A landscape with many valleys, sampled at points; each row gives a point and its height.
A ball rolls from a point to the lowest of its 2 nearest points, and stops where none of them is lower. Distance is the straight distance between rows; heights are no part of it.
k496 h=283: [ 95 132 131 154 170 103 130 124 142 147 139 146 125 109 121 184 157  81
 125  87 191 149 131 152 132 162 108  81  77 135 128 186 177  81 178]
k212 h=397: [ 95 154 135  79 143 107 142 156 184 161 112 125 153  82  91 151 139 111
 144 146 157 163  92 124 110 158  90 137 129 124 115 182 158 115 156]
k367 h=586: [111 139  85 188 124 125 138  76 142 175 133 154 124 112 143 128 120 147
 164 138 138 158 135  95 111 115 106  73  78 135  96 185 108 108 125]
k299 h=851: [ 91 187 133 166 133 116  96 118 165 164 184 116 123 215 117 165 122 133
 178 126 123 220  83  82 145 136 123 142 123 109 141  86 152 127 115]
k84 h=308: [108 127 106 176 185 136 121 151 158 125 120 106  78 170 104 130 141  93
 104 106 124 103 109 123  92 105 136 114 152 211 126 143 117 118 114]
k288 h=131: [167  85 124 143 142 179 120 105  90 141 129  98 114 119 145  74 154 116
 129 170 127  92 143 189 135 155 180 137 143 177 182 150 137 123 101]
k477 h=796: [ 77 190 137 109 123 150 139 118 148 183 147 175 150 140 172 138 151 134
 112  77 100 185 192 104 167 105 137 136 118  80 161 170 151 146 137]
k178 h=680: [129 129 134 146 149 143 129 153 122 106 110  93  98 122 154 117 156  14
 135  99 144  95 162 202 110 105 118  99 103 176 129 118 160 108 164]
k680 h=321: [166 140 147  86  78 127 134 132 167 111 128 105 154 111 122 175 103 103
 141 206 127 141 126 180 129 176 167 174 133  83 139 134  98 135 137]
k339 h=269: [100 135 204  98 101 129  90 103 143 118 131 158 181  72  92 117 112 152
  90 116 100 165 139 131 127 107 142 130 140  74  88 101 140 150 154]
k310 h=74: [151 110 150 111 125 173 114 136 107  91 128 111 129  95 118  89 154 144
 135 146 116  84 154 177 168 134 176 157 160 151 154  86 125 142 110]
k563 h=684: [101 145 107  80 100 157 150 138 141 131 144 185  75 106 108 139 172  89
 125 138 135 141 174 188 149 146 158 173 106 147 163 123  57 152  87]
k420 h=227: [100 104  97 104 153  80 151 104 161 157 167 134 140 176 146 187 161  66
 100  80 149 158 137 123 139 125 126 132  91 116  96 121 121 135 148]
k182 h=465: [145 112  73 144  91 102 120  93 109 168 114 154 164  62 139  50 157 114
 186 189 168 137  95  85 139 135 124  99  80 149 130 131 135 115 117]
k487 h=858: [ 93 153  53  88 182 100  97 158 193 166 180 135  99 178 138 140 148 169
 157 146 148 155 126  37 121 133 107 192 106  90 132 127 107 129 150]
k495 h=267: [175 104  99 152  70 121 141 125 113  92 125 143 165 112 158 179 100  73
 148 129 143  86 139 187 156 150 145 125 112 141 105  98  67  89 114]
k161 h=389: [130 139 131 194 107  89 136  88 115 110 154 130 165 167 127 222 100 120
 135  78 130 159  70 116 157  79  95 119 124 100 153  83 113 125  80]
k160 h=616: [132 136  90 162 128  87 103 137 129 152 133 157 122 154 138 110  96 130
 102  84 118 125 108  34 109  97  90 125 116 154 124 110  97  90 130]
k185 h=415: [156  67 113 118 126  85 101  93  82  97 103  98 182 105 121  97 149 115
 134 188 153 117 117 148 143 168 170 114 149 114 157  69 166 105 159]
k250 h=282: [171 134 112  93  98 135 131 120  88 148 155 104  78 151 115  84 149 183
 103 204  99 124 140 122 112 147 152 198 122 111 179 136 107 189  76]
k760 h=821: [135 178  91 136 115 140 120 154 192 185 109 162 125  99 171 103 106 113
 113 106 105  97 147 102  95 138 108 137 147 143 139 156  68  80 152]
k775 h=693: [142  98 132 158 152 127 137 126  77 109 101 104 152 145 136 124 141  66
 110  87 124 100 104 176 166 102 139 115 155 176 143 114 176 127  93]
k357 h=334: [157 128 107 119  66 112 160 123 129 151 143  99 146 164 173 154 124  80
 132 158 124 149 120 124 152 173 186 119 121 126  62 161 165 108 163]
k552 h=702: [158 126 149 177 161 145  98 125 109  80 132  92 161 124 128 118 110  95
 154 123 143 101  83 176 120  69 100 111 168 188 124  70 126 129  80]
k657 h=262: [142 141 100 116 124 111 160 161 146 123  99  90 125 168 171 193 115 112
 134 168 154 110 141 103 109 142 106 143 131 107 146 141 124 127 179]
k741 h=266: [159 128 147  86  96 119 156 154 110  98 124 101 131 191 195 185  98 100
  89 116 120 122 169 143 125  96 137 146 120  98 126  99 117 170 112]
k887 h=629: [148 180 141 171  99  93  69 142 146 152 156 144 130 165 115  76  92 144
 120 116 109 145  86  72 103 160 100 122 113 145 115  99 139  87 106]
k948 h=617: [189 146 160 184 134 170  94 150 115  80 123 102 158 144 139 154  72 166
 132 127 140  84 124 131 131 135 108 157 181 120 173  95 143 113 101]
k258 h=231: [121 155 121  46  96 103 178 200 126 148 118 168  90 118 140 135 126 134
 114 131 134 112 135 133 100 128  88 146  94 141  64 150  75 137 107]
k306 h=707: [152 133  85 152 116 132 161 121 136 167 140  83  65 204 160 157 142  97
 137 178  95 148 124 168 134 176 166 123 126 149 150 200 142 131 118]
k518 h=774: [146  92 150 133 121 117  91  88 133 120 127 141 147  88  72  68 129 163
  87 128 122 140 129 131 100 174 134 163 121 105 146  94  75 127  80]
k480 h=704: [117 175  92  75  69 107 169 145 162 169 158 151 148 112 154  87 150 153
 146 132 104 130  85  72 153 120  87 143 108 108  94 152 102 152 111]
k174 h=362: [107 132 154  54 134 157 157 179 149 105 129 117  87 108 112 155 158 107
 123 164 137 108 145 169 140 141 168 122 123 142 108 150 174 136 176]
k148 h=722: [135  97 125 129 122  81 120 147  62 126  95 149 156  89 126 139 126  77
 116  62 123 121  83 139 154 149 113 104  91 171  43  94 148 103 135]
k559 h=124: [122 136 147  88 107 145 128 128 140  77 155 120 110 169  95 126 142 154
 116 131 119 114 126 116 156 137 178 163 186 127 161  77 125 153 113]
k41 h=292: [129 136 124  92 151 128 157 143 101 154 110  88 107 168 165 156 150  92
 107 166 141 146 192 123  93 131 120 136 102  95 151 166 170 154 149]
k199 h=386: [154 133 157 198 116 135 101  44 163 149 154 109 141 136 111  86  93 145
 122 114 105 186  85 100  67 132 128 107 125 113 156 130 115 130  88]
k745 h=844: [104 141 146 156 143 135 122  91 187 144 143 119 132 138 157 208  93 116
 122  93 132 146 119 102 134 105 137 107 164  91 167 138 156 128 179]
k194 h=639: [115 170 163 139 133 115  57 169 125 147 117 151 150 128 113  81 108 157
 115 149 121 177 149  86  84 137  92 125 138 122 140 100 151 101 110]
k981 h=311: [120 125 165  97 114  85 100 114 178 172 122 118 163 120 120 111 122 121
  92  99 119 173 134 102  80 139 129 133 126  94  74 130 127 153 142]
k936 h=391: [157  88 105  98  74 107 140  88 114 121 146 111 176 107 144  78 165 132
 148 180 140  78 104  81 167 146 160 138 127  98 143  84 168 133 173]
k42 h=306: [142 126  70 102 129  75 137 132 102 167 113  91 168 140 151 113 150 115
 131 165 154 161  81  75 128 161  94 151 110 132  88 165 170 130 126]
k644 h=673: [137  99 132 116 138 146 127 111 123 105  96  75 118 120 151 105 159  50
 149 183 126 121 182 186  77 121 150 112 128 150 127 104 153 145 157]
k376 h=618: [112  85 121 215 148 132 128  73 115 103 153 115 105 121 124 108 113 167
 141 142 116  98 101  98 120 100 145  71 127 152  94 112 125 128 141]
k945 h=412: [171 135 126 186  99  92 108 107 104 105 145 149 177 144 113 163  89 147
 131  96 153 119  74  81 158 154 100 118 123  95 156  80 115  90  96]
k627 h=304: [151 113 127 120 107 110 147 110 157 169 138  72 124 182 180 140 100 129
  98 104  95 143  94  82 147 172 170 128 141 116  80 178 182 143 171]
k66 h=214: [101  74 143 124 147 114 134 104 112 136 156 145 156 117 135 147 147 167
 120 123 148 118 148 102 174 126 154 117 108  89 108 100 165 143 174]
k150 h=234: [108  95  98 126 173  81 123 122 114 171 123 140 156 111 147 130 147 101
 100  63 156 114  89  79 159  99 117 117 129 162 129 135 193 118 157]
k454 h=542: [143 119 122 130 150 164 126 150 149 153 113 131 128 102 132  63 141 172
  93 101  94  76 109 121 131 108 136 168 176 150 166 180 108 141 100]
k125 h=341: [118  99  84  89 124  45 121 134 106 135 134 136 167 151 109  96 178 112
 111 153 146 169  86 113 122 128 112 148 100 128  84  96 113 140  87]
k683 h=218: [123 113 200 114 108 113 103 144 129 121  92 157 181  35 130 122  82 137
 134  94 112 118 107 160 141 108 135 103 123 117  63  91 166 127 177]
k509 h=788: [106 153 142  90 165 190 119 157  82 108 122 149  95 103 150  44 149 145
 170 130  74 100 172 153 108  47 107 148 157 179 126 107  97 168 106]
k704 h=285: [ 92 105 134 145 173 147 146 111 193 109 131 117 106 118 103 160 124 141
 116  74 109  82  99 125 112  99 141 122 185 148 122 126  89 143 133]
k530 h=780: [ 97 158 125 110 130 159 115 143  79 123 112 187  94 150 141  55 151 158
 124 118  85 135 191 103 132  55 115 141 126 139 179  89 120 147  98]
k445 h=257: [117 135  94 113 154  76 142 142 137 186 143 127 126 138 137 155 177  73
 112  92 166 163 149 116 116 165  94 135  47 113  82 201 153 111 170]
k988 h=358: [157  90 143 153 132 113 130  91 139  74 157  84 115 202  94 179  91 160
 110  98 109 114  95 133 132 164 161 138 174  98 101 101  96 122 128]
k995 h=746: [121 168 193 149  85 139 114 141 142 112 192 172 155 138 107 145 106 198
 127  88 111 135  95  96 190 132 146 101 126 108  93 104 166 130 122]
k842 h=759: [163 137 162 183 111 152 108 100 126  92 167 155 131 144  94  91  92 201
 126 110 109  88 112  66 107 105  97 123 137  97 166 109 128 109 122]
k183 h=165: [ 91 105 160 100 153  93 113 142 135 141 102 160 176  70 124 169 122 127
 147 101 162 132 138 122 122 125 123 112 108  96  65 116 175 118 215]
k711 h=659: [ 98 117 187  92 185 161  89 146 113  92 122 130  90 140  76 132 114 143
  80  92 125 150 174 174 128 133 153 128 147 153 105  86 131 139 118]
k502 h=130: [102 118 152  96 153 168  89 104 146  81 103 103 141  93  97  66 147  89
 111 116 116 126 139 151 129  93 166 146 184 159 177  76 148 165 126]
k554 h=602: [134 102 102 196 151  98 104 103  88 143 119 136 123 120 134 116 109 171
 119 121 131 148 133  65  97  98 100  88  84 126 114 127 113 108 155]
k577 h=678: [ 68 154 138  96 127 167 124 128 126  97 125 197 106 120  74 144 136 122
 128 108 130 187 199 161 166 122 143 151 127 127 147 105  77 136 101]
k668 h=719: [160 147  68 152  64 134 143 109 167 151 157 148  95 134 117 138 138 127
 168 167 126  82  89 113 166 181 160 148 125 133 172 133  68  93  94]
k264 h=379: [106 177 132  78 158 147 140 194 172 135 118 130  98 109 126 124 140 127
 139 148 118 114 134 125  89 122  95 115 159 151 122 174 152 107 176]
k198 h=668: [ 72 113 151  67 137 160 108 116  78  60 111 175 101 108  73  85 117 146
 120  98 136 160 201 157 155 121 177 166 148 137 150  70 116 163 136]
k248 h=331: [ 71 110 145  99 167  79 113 134 100 143 128 140 134 134  90 123 187 101
 114 126 149 172 125 136 118 107 112 102  88 144  90 106 169 139 124]
k687 h=345: [132 112 132  66 103 126 176 133 156 114 144 107 107 114  92 160 155 103
 114 184 121 114 106 194 143 182 184 165 138 133 111 159 111 147 122]
k813 h=766: [163 139 138 129 103 123 104 119 129 102 143 159  99 141  92  76 115 187
 123 140 122  87 139  88  99 140 103 158 119 126 163  82  66 114  91]
k558 h=366: [129 140 148  81 103 146 130 152 126 105 130 130 117  68  66 137 174  63
 156 213 144 140 143 240 143 167 170 153 104 144 141 137 140 124 111]
k548 h=385: [139 142 146 146 114 133 155 156 113 124 134 126 122  95  88 147 152 112
 163 179 162 139 112 214 163 171 124  97  93 153 134 180 155  99  87]
k660 h=303: [ 76 139 159 142 172 129 107 146 106 129 129 136 100 138 111 103 153  77
 145 119 113 150 149 143 146  83 142  67 115 171 131  93 205 142 130]
k551 h=848: [100 143 146 162 134 129  97 107 202 147 199 116 121 203 120 183 110 134
 137  64 122 158  85 101 166 144 175 138 159  86 163 103 160 142 136]
k779 h=773: [152 154 139 131 125 168  82 143  83  91 127 153 102 145 118  59 113 163
 112 134 101 112 196  98 108 101 118 179 147 134 185  41  88 128  89]
k158 h=239: [126 126 100 100 149 133 116 103 144 144 142 110  80 186  67  85 142 185
 122 154 100 167 131  78 104 120 123 179 128 100 184 142  92 172 103]
k656 h=360: [146 139 109 192 119 111 142  82 127 119 105 108 160 115 133 173 102  70
 133  70 129 152  44 135 133  84  88 104 133 158 132 129 117 122  77]
k235 h=401: [143  94 183 130 168 139 140 142  98  52 106  77 147 122 115 197 109 127
 135 127 146 123 101 187 120  83 109  99 147 126 104 118 170 140 154]
k529 h=161: [110 183 144 105 124 156 125 160 159  73 132 124  95 189 114 164  97 154
 132 132 117 120 149 122 112  97 124 140 171 127 143  75 110 136 117]
k716 h=795: [146 139 118 128 124 175 125 115 117  98 148 110 120 109 134  41 132 159
 163 156  94  80 111 122  98  67  77 146 159 154 127 113  75 156  86]
k458 h=230: [141 106 106 147 149 126 123 105 136 126 101  94 141 130 122 159 133 108
 147 171 166 134 143 129  90 167 139 111 145 118 180 145 129 100 144]
k587 h=737: [150 134  77 138 116 101 157 158  66  92 103 121 143 125 117 132 139 127
 171 171 144 124  52 143 157 138  89 115 129 189 105 141 161  97  76]
k402 h=652: [119 137 137 138 120  98  73 170  90 141 103 161 134 120 156 134 114 128
 138 154 156 133 171  92 107 149 116  99  95 127  90  87 166  86 159]
k573 h=713: [161 109  68 164 105 132 156 100 168 137 137  94  98 151 135 151 118  89
 148 168 117 101  79 143 137 193 167 126 138 178 125 159  92  93 115]
k700 h=251: [ 80 138 145  94 166 133 101 141  87 109 150 161 125 149 105 138 153 170
 139 132 155 153 165  81 181  92 136 128 134 105 151  89 190 143 141]
k900 h=509: [147 108 127  95 124 132 163 147 118 117 106 126 150  71 121 102 142 119
 144 138 145 101 135 191  99  97  82 150 110 138 108 129  78 160  96]
k674 h=284: [106  89 114 169 166 145 183  83 158 114 122 117 118 106 128 208 138 119
 138 110 153  98 136 141 151 129 124  82 120 115 129 182 112 122 192]
k735 h=726: [125 123  85 168 115 122 125 102 133 125 159 145 131 159  92 116 144 161
 181 189 150 133  90  87 153 157 143 117 122 131 164 113 123  94 105]
k35 h=301: [160 129 100 120  80  89 167 140 121 101 131 108 145 171 131 190 105  54
 151 160 143 165  95 200 138 167 126 132 113 124 112 119  96  97  86]
k608 h=695: [125 154 116 131  78 141 175 141 149 169 152 134  95 129 141 113 128 169
 163 159  95 143  96 125 146 141 122 122  95 140  92 201 114 153  93]
k452 h=665: [ 95 124 146 102 140 150 105 109  96 153  99 126  95 118 119  74 148 141
 102 159 109 174 228 123 100 130 144 135 114 114 113 124 139 157 149]
k330 h=253: [ 98  88 145 128 185 149 135 103 163 117 102 139 129  51 106 167 122 136
 126  93 140 107 127 163 111 105 111  94 149 117 128 142 109 129 182]
k219 h=733: [109 117 112 178 166 104 110 146  89 103 123 129 138 153  86 116 160 136
 162 157 142 129  66 122 158 119 132  91 135 168 148 120 169 109  81]
k271 h=573: [125 115 171 176 118 187 154 109 123 139 127 143 159  88 160 146 108 146
 121  95 116 102 175 148 176 114 162  91 130  88 143 163 147 137 156]
k421 h=574: [124 143 126 193 126 186 133  72 161 165 128 144 138  74 145 107 102 168
 155 141 116 146 142 125  91 137 142  83 125 119 141 211 117 113 140]
k82 h=286: [166 165 139 129  71 133 142 138 116 111 141 105 137 138 127 142 116 153
 165 221 133 152 138 154 127 153 120 149 108 104 162 121 113 140  65]
k935 h=312: [115 103 103 172 129 108 162  78 181 136 131 109 105 159 121 198 102 158
 160 127 138 140 100 130 140 160 136 117 122  81 123 166  65 132 155]
k443 h=200: [ 92  83  83  79 169  84 173 131 138 134 148 134 160 150 139 188 179  69
 109  62 180 102  88 115 187 128 140 140 117 133 124 146 162 140 170]
k562 h=382: [132  82 153 197 105 115 111  56 128 116 154 127 167  95 129 124 113  97
 101  64 101 118  91 145 143  85 155  95 122 134 122  71 124 142 112]
k409 h=446: [115 159 152  87 140 159 149 200  89 108  98 171 142  98 151 144 132 145
 127 108 136 117 175 149 126  81  74 122 143 102 172 121 135 116 125]
k604 h=839: [136 119 111 158 151 101 118 101 166 154 115 121 151 136 140 185  85 147
 101  57 150 134  95  75 119 147 108 160 150  82 160 158 123 122 162]
k428 h=380: [135 103 161 155 193 113 124 133  95  83 120  94 116 181  96 212  98 165
  97  90 140 123 116 130 114 110 121 125 169 119 123 110 143 124 124]
k69 h=630: [ 92 127 138 171 114 165 122  84 136 108 135 158 110 100 120 102 124 157
 150 118  91 126 184 116 128  96 153  84 123 126 100  62 111 144 151]
k106 h=332: [108  78  98 154 182  89 131 105 110 131 141 102  94 203 106 133 143 133
  92 121 118 139  93 100 110 112 142 126 132 166 116 153 125 129 117]
k624 h=272: [124 148 100 121 118 109 130 131 139 190 150  98 185 139 179 142 127 110
 120  98 133 138  84  70 158 148 124 142 134 128 114 176 208 129 164]
k598 h=247: [133 166 115 120 116 164 120 124 143 129 112 124 155 101 119 133 134 136
 164 213 160 148 149 136 134 140 122 139 149  95 220 134 149 119 120]
k685 h=339: [128  71 111  80 170  97 157 158 111 120  97 104  86 156 140 128 138 129
  76  89 126 104 129 116 102  99 115 122 125 157  78 161 123 145 136]
k230 h=808: [ 91 170 111  81 130 148 104 108 177 176 121 136 142  99 147  55 154 138
 123 160 100 166 163  73  82 128 129 144 160 103 160 155 149 130 168]
k898 h=815: [114 153 110  93 112 105 107 155 155 180  89 164 143  87 172  51 138 113
 118 131 106 104 157  82  85 119 124 125 132 134 102 119 125 120 175]
k244 h=440: [122 117  91 141 113 113 126 104 119 156 114 174 178  38 114 105 128 151
 169 141 169 115  64  88 171 157 110  98  95 125 102 154 124  87 146]
k413 h=409: [123 125 179 147 101 141  93  85 147 100 164 138 164 107  88  49 118 108
  97  86  76 120  87 141 136  97 151 118 132 142  92  57 113 148  87]
k807 h=712: [155 111 149 157 144 126 106 121  60  89  95  95 157  80 135 129  85 101
 163 105 127 119  86 175 129 104  92  89 115 187  55  90 143 113 110]
k415 h=223: [128 168 137 101 123 177 162 199 147 120 160 154  34 160 154 172 115 149
 115  96 119  69 165 161 135 125 147 149 144 163 106 149  85 126 108]
k484 h=653: [134 136 167 155 157 173  60 130 114 145 103 123 121 109 123  45 109 138
 101 131 100 142 184 144  82 135 136 124 144 142 134 112 143 134 133]
k734 h=194: [126 187 143 116 117 155 159 193 152  97 134 141  92 154 150 183  95 129
 156  86 131  93 122 141 129  88  94 120 153 136 104 125  90 117 123]
k853 h=418: [185 134 103 184 103 125  99  85 144 147 113  83 135 151 146  69  83 123
 138 155 114 161 104 122  46 159 112 131 108 142 124 137  65 122  82]
k952 h=433: [155  83  94 126 129  65 107 114  84 125 136 136 171 134 116 151 128 155
 113 142 176 127  97  97 147 194 139 140 125  93 139  85 126  77 142]
k254 h=640: [103 145 154 151 109 169 126 103 160 124 159 170  87 132 102 132 101 185
 141 136 103 130 184 109 144 155 165 123 131 105 127 112  75 122 147]
k293 h=190: [163 112 100  42  87  95 200 172 115 141 113 108  92 117 165 182 129 112
 107 131 155 105 114 144 118 168 112 165 105 111  69 181 108 147 147]
k29 h=730: [146 134 129 104  98  87 149 195  47 109 102 149 128 121 133 135 141 123
 158 140 150 113 103 145 172 150 101 102  78 173  58 112 168 105 117]
k914 h=526: [177 123 109 111 127 150 154 157 111 139 111 104 131  78 138 100 133 167
 124 138 131  76  74 154 113 124  89 191 149 151 146 186  83 149  74]
k938 h=802: [127 174 129 122 133 170 117 110 146 117 126 126 126  94 127  53 117 161
 143 162  88 128 158  82  73  80  98 140 174 114 181 127 109 132 143]
k190 h=558: [123 118 124 147 141 162 137 106 140 168 119 178 147  83 147  96 139 168
 110  88 109 109 155 128 144 116 126 111 133 101 169 195 108 130 123]
k884 h=490: [115 106 111 140 118 120 146 112 104 133  99 138 126  72 132  77 153 120
 188 178 136 125 132 157 114 111 115  90  80 134  89 127 113 146 107]
k874 h=297: [148  89 161  91 119 121 130 127 122  74 114 115 181 149 138 178 127  69
  77 104 116 116 149 194 132  94 170 140 143 102 139  98 139 148 128]
k792 h=692: [103 119 114  93 101 182 173 116 133 120 147 139  76 133 167 127 163 104
 125 125  98  92 196 139 162 103 199 135 133 128 144 126 110 165 139]
k209 h=474: [168 126  70 169 101 103 124  88  85 161  92 113 154 118 163  98 131  41
 147 133 134 159 112 111 103 159 137  86 110 174  82 147 160  71 131]
k867 h=664: [132 126 182 148 144 158  63 125 128 134  96 106 132  77 146  66 117  69
 166 142 125 112 197 194  83 124 165 110 123 162  98  98 151 134 171]
k926 h=650: [127 112 154 159 143 141 104 128 118 107 138 123  80 163 112 161 114 134
 122 158 122 137 185 158 111 154 152 108 122 147  90 103 101 113 132]
k121 h=309: [147  76 114 122 171 125 151 143 104 147  78 121  89 101 126 135 125 153
 103 118 142 105 152 135  80 132  91 112  90 139  98 216 115 121 168]
k222 h=687: [138 137 133 119 129 112 136 170 113 118 111 102 135 151 158 170 162  16
  85  64 155  96 127 163 140 105 111 120 129 162 172 127 190 112 147]
k154 h=833: [153 116 139 137 151 115 114 141 142 133  99 136 137 132 136 142  67 187
  80  57 125 123 116 103  88 116  82 161 147  95 158 147  70 133 113]
k157 h=605: [191 119 178 175 101 173 113 106 135 112 142 102 150 128 142 127  56 173
 108 114 109  89 149 157 122 156 131 143 152  86 124 117  89 120 114]
k396 h=229: [149 112 150  85 107  99 179 140 153 126 112  92 135 159 166 180  99 104
  92  84 124 139 124 156 120 141 118 147 121  97  76 168 115 168 143]
k324 h=686: [109 149 145 126 125 198 151 126 134 133 148 149  89  91 107  64 161 183
 164 190  94 130 129 151 158 135 140 117 136 141 106 177 121 157  94]
k164 h=164: [123 125 118 102 115 106 141 118 139 120 137 122 158 160  90 130 149 144
 111  98 133 123  91 110 154 109 122 161 146  91 170 109 118 161  82]
k575 h=405: [102 114 170 113 166 147 146 179  94 123 104 169 104  80  75 114 149 163
 153 147 152 141 137 197 155 145  99  99  83 134 121 177 167 111 113]
k517 h=336: [134 103 102 154 151 110 127  98 170 125 150 106  70 204 100 167 110 199
 146 117 125 115  94  69 116 162 146 147 144  75 147 125  75 129 144]
k718 h=365: [168 117 127 137  42 114 140 105 112 139 159 122 171 124 156  84 133 104
 122 139 110 103  81 112 193 170 170 114 121 140  96 108 166 109 128]
k133 h=425: [102 134 136 147 172 159 131 167 105 122  92 162 106  76 116 113 133 140
 176 134 138  90 141 164 157  99  97  88 125 150 165 142 160 106 143]
k947 h=330: [156 136  97 176 130 118 148 111 135 125 124  85 148 158 125 152 117  68
 147 135 137 173  80 177 109 138 100 124 133 152 153 156 110 119  44]
k433 h=861: [102 146  60  59 164  87 131 162 165 148 154 140 133 147 132  99 168 149
 116 147 146 118  86  44 120 106 116 172 147 133 161 137 121 128 144]
k85 h=271: [131 118 102  91 154  95 147 166 116 152  97 119 100 140 114 147 120 178
 118 163 146 149 128 122  69 144  65 152  88 117  93 187  76 136 124]
k769 h=589: [144 132 186 184 102 137 100 103 109 137 134 136 149 139 147 152  89 173
  94  85 107 155 180 111 134 131 130 113 115  67 136 116 132 128 130]
k625 h=232: [157 170 117 152  79 133 155 169 132 105 111 142 147 110 158 182 109  78
 144 102 135 102 120 169 160 109  87 118 106 135 121 142 129 100 120]
k555 h=827: [144 149 136 135 130 150 121 147 174 141  94 117 134 124 162 146  78 109
 111  87 122 116 169 142  72 118  86 160 149 103 148 132  50 125 122]
k521 h=422: [ 96  83 190  85 169 123 145 129  98  76 109  87 136 131 108 137 148 141
 115 128 105 158 129 172 117  70 134 108 132 112  78 111 170 189 138]
k561 h=221: [140 114 158  88 119 148 132 190 127 104 150 148 100 135 125 159 120 118
  98 106 139  61 139 205 167 143 170 146 121 170  68 106  94 123 111]
k701 h=628: [183 133 160 174 137 134  95 119 136 105 120  80 151 124 127 140  69 146
 107  97 128 110  52  96  99 138 104 133 187 150 143 124 162 108 132]
k816 h=739: [109 131 162 166 117 129 126 143  92  75 141 152 145 129  91 112 123 167
 150 126 123 118  94 126 183 104 131  99 134 145 101  71 148 122  87]
k958 h=207: [ 92 153  97  91 146 126 140 116 151 129 112 139 166 114 106 139 153 138
 150 148 158 159 131 106 143  97  95 166 160  66 226 119 126 149 116]
k249 h=213: [ 85  96 139  63 159 104 155 139 133 133  91 159 145  60 155 135 149 115
 103  74 138 102 169 135 117  94 106 117 129  96 131 118 117 146 207]
k327 h=789: [ 92 187 124  73 111 142 125 130 100 141 145 158 108 184 171 110 150 128
 104 111 103 193 219  94 140  83 145 168 116 102 159 113 135 169 105]
k765 h=855: [ 97 173  95 119 147 107 123 169 150 165 166 145  91 218 124 175 147 137
 160 147 147 168 148 103 146 149 114 156 100 104 153 129 138 124 121]
k726 h=416: [ 86 113 119 118 132 118 152 111 174 145 138 151 154  59  84 140 164 114
 172 161 168 149  93 151 173 141 135  95 113 119 114 163 154 122 159]
k387 h=447: [192 117  83 150  68  87 102  93  89 149 109 100 157 148 158  72 119  95
 140 184 142 158 133 110  74 180 134 111 113 131 107 120 116  93 109]
k171 h=187: [176 117  85 135 123 143 114 149 115 136  92 107 117 111 169  93 129 115
 132 189 144  70 148 121  99 150 133 137 128 156 195 140 132  91 147]
k873 h=677: [ 85 175 152 117 144 201 116 120 141 147 130 144  71 104 117  91 149 148
 142 173  80 163 201 148 116 152 142 125 142 148 124 185 133 140 149]
k192 h=347: [132 115 144 180  91  95 108  74 147 171 134 128 168 121 138 107 112  98
  81  61 108 158 107 108 117 123 126 124 116 115  96 128 110 147 107]
k557 h=278: [ 75 140 174  76 175 153 114 181  75  86 119 125  92 151 126 140 161 112
 131 116 141 145 192 147 153  81 142 100 132 129 149  97 211 153 168]
k489 h=699: [115 126  84 118 124 132 160 125 119 162 161 126  59 203 167 141 160 115
 109 175 115 105 179  95 138 138 189 144 123 146 145 153 114 135 144]
k676 h=320: [180 112 108 102 123 129 132 157  82 153 109  83  98 175 163 102 145 133
  73 175 120 137 154 141 105 160 144 170 136 117 177 175 147 162  98]
k73 h=752: [124 157 155 174 121 143 111 115 162 133 184 159 126 123 124 132  85 199
 120  92 111 103  80  44 136 128 121 107 155 100 128 124 162 102 184]

Where does a ball stop that starts at each point below?
k765 => k219
k230 => k219
k327 => k219
k900 => k559
k952 => k559
k133 => k559
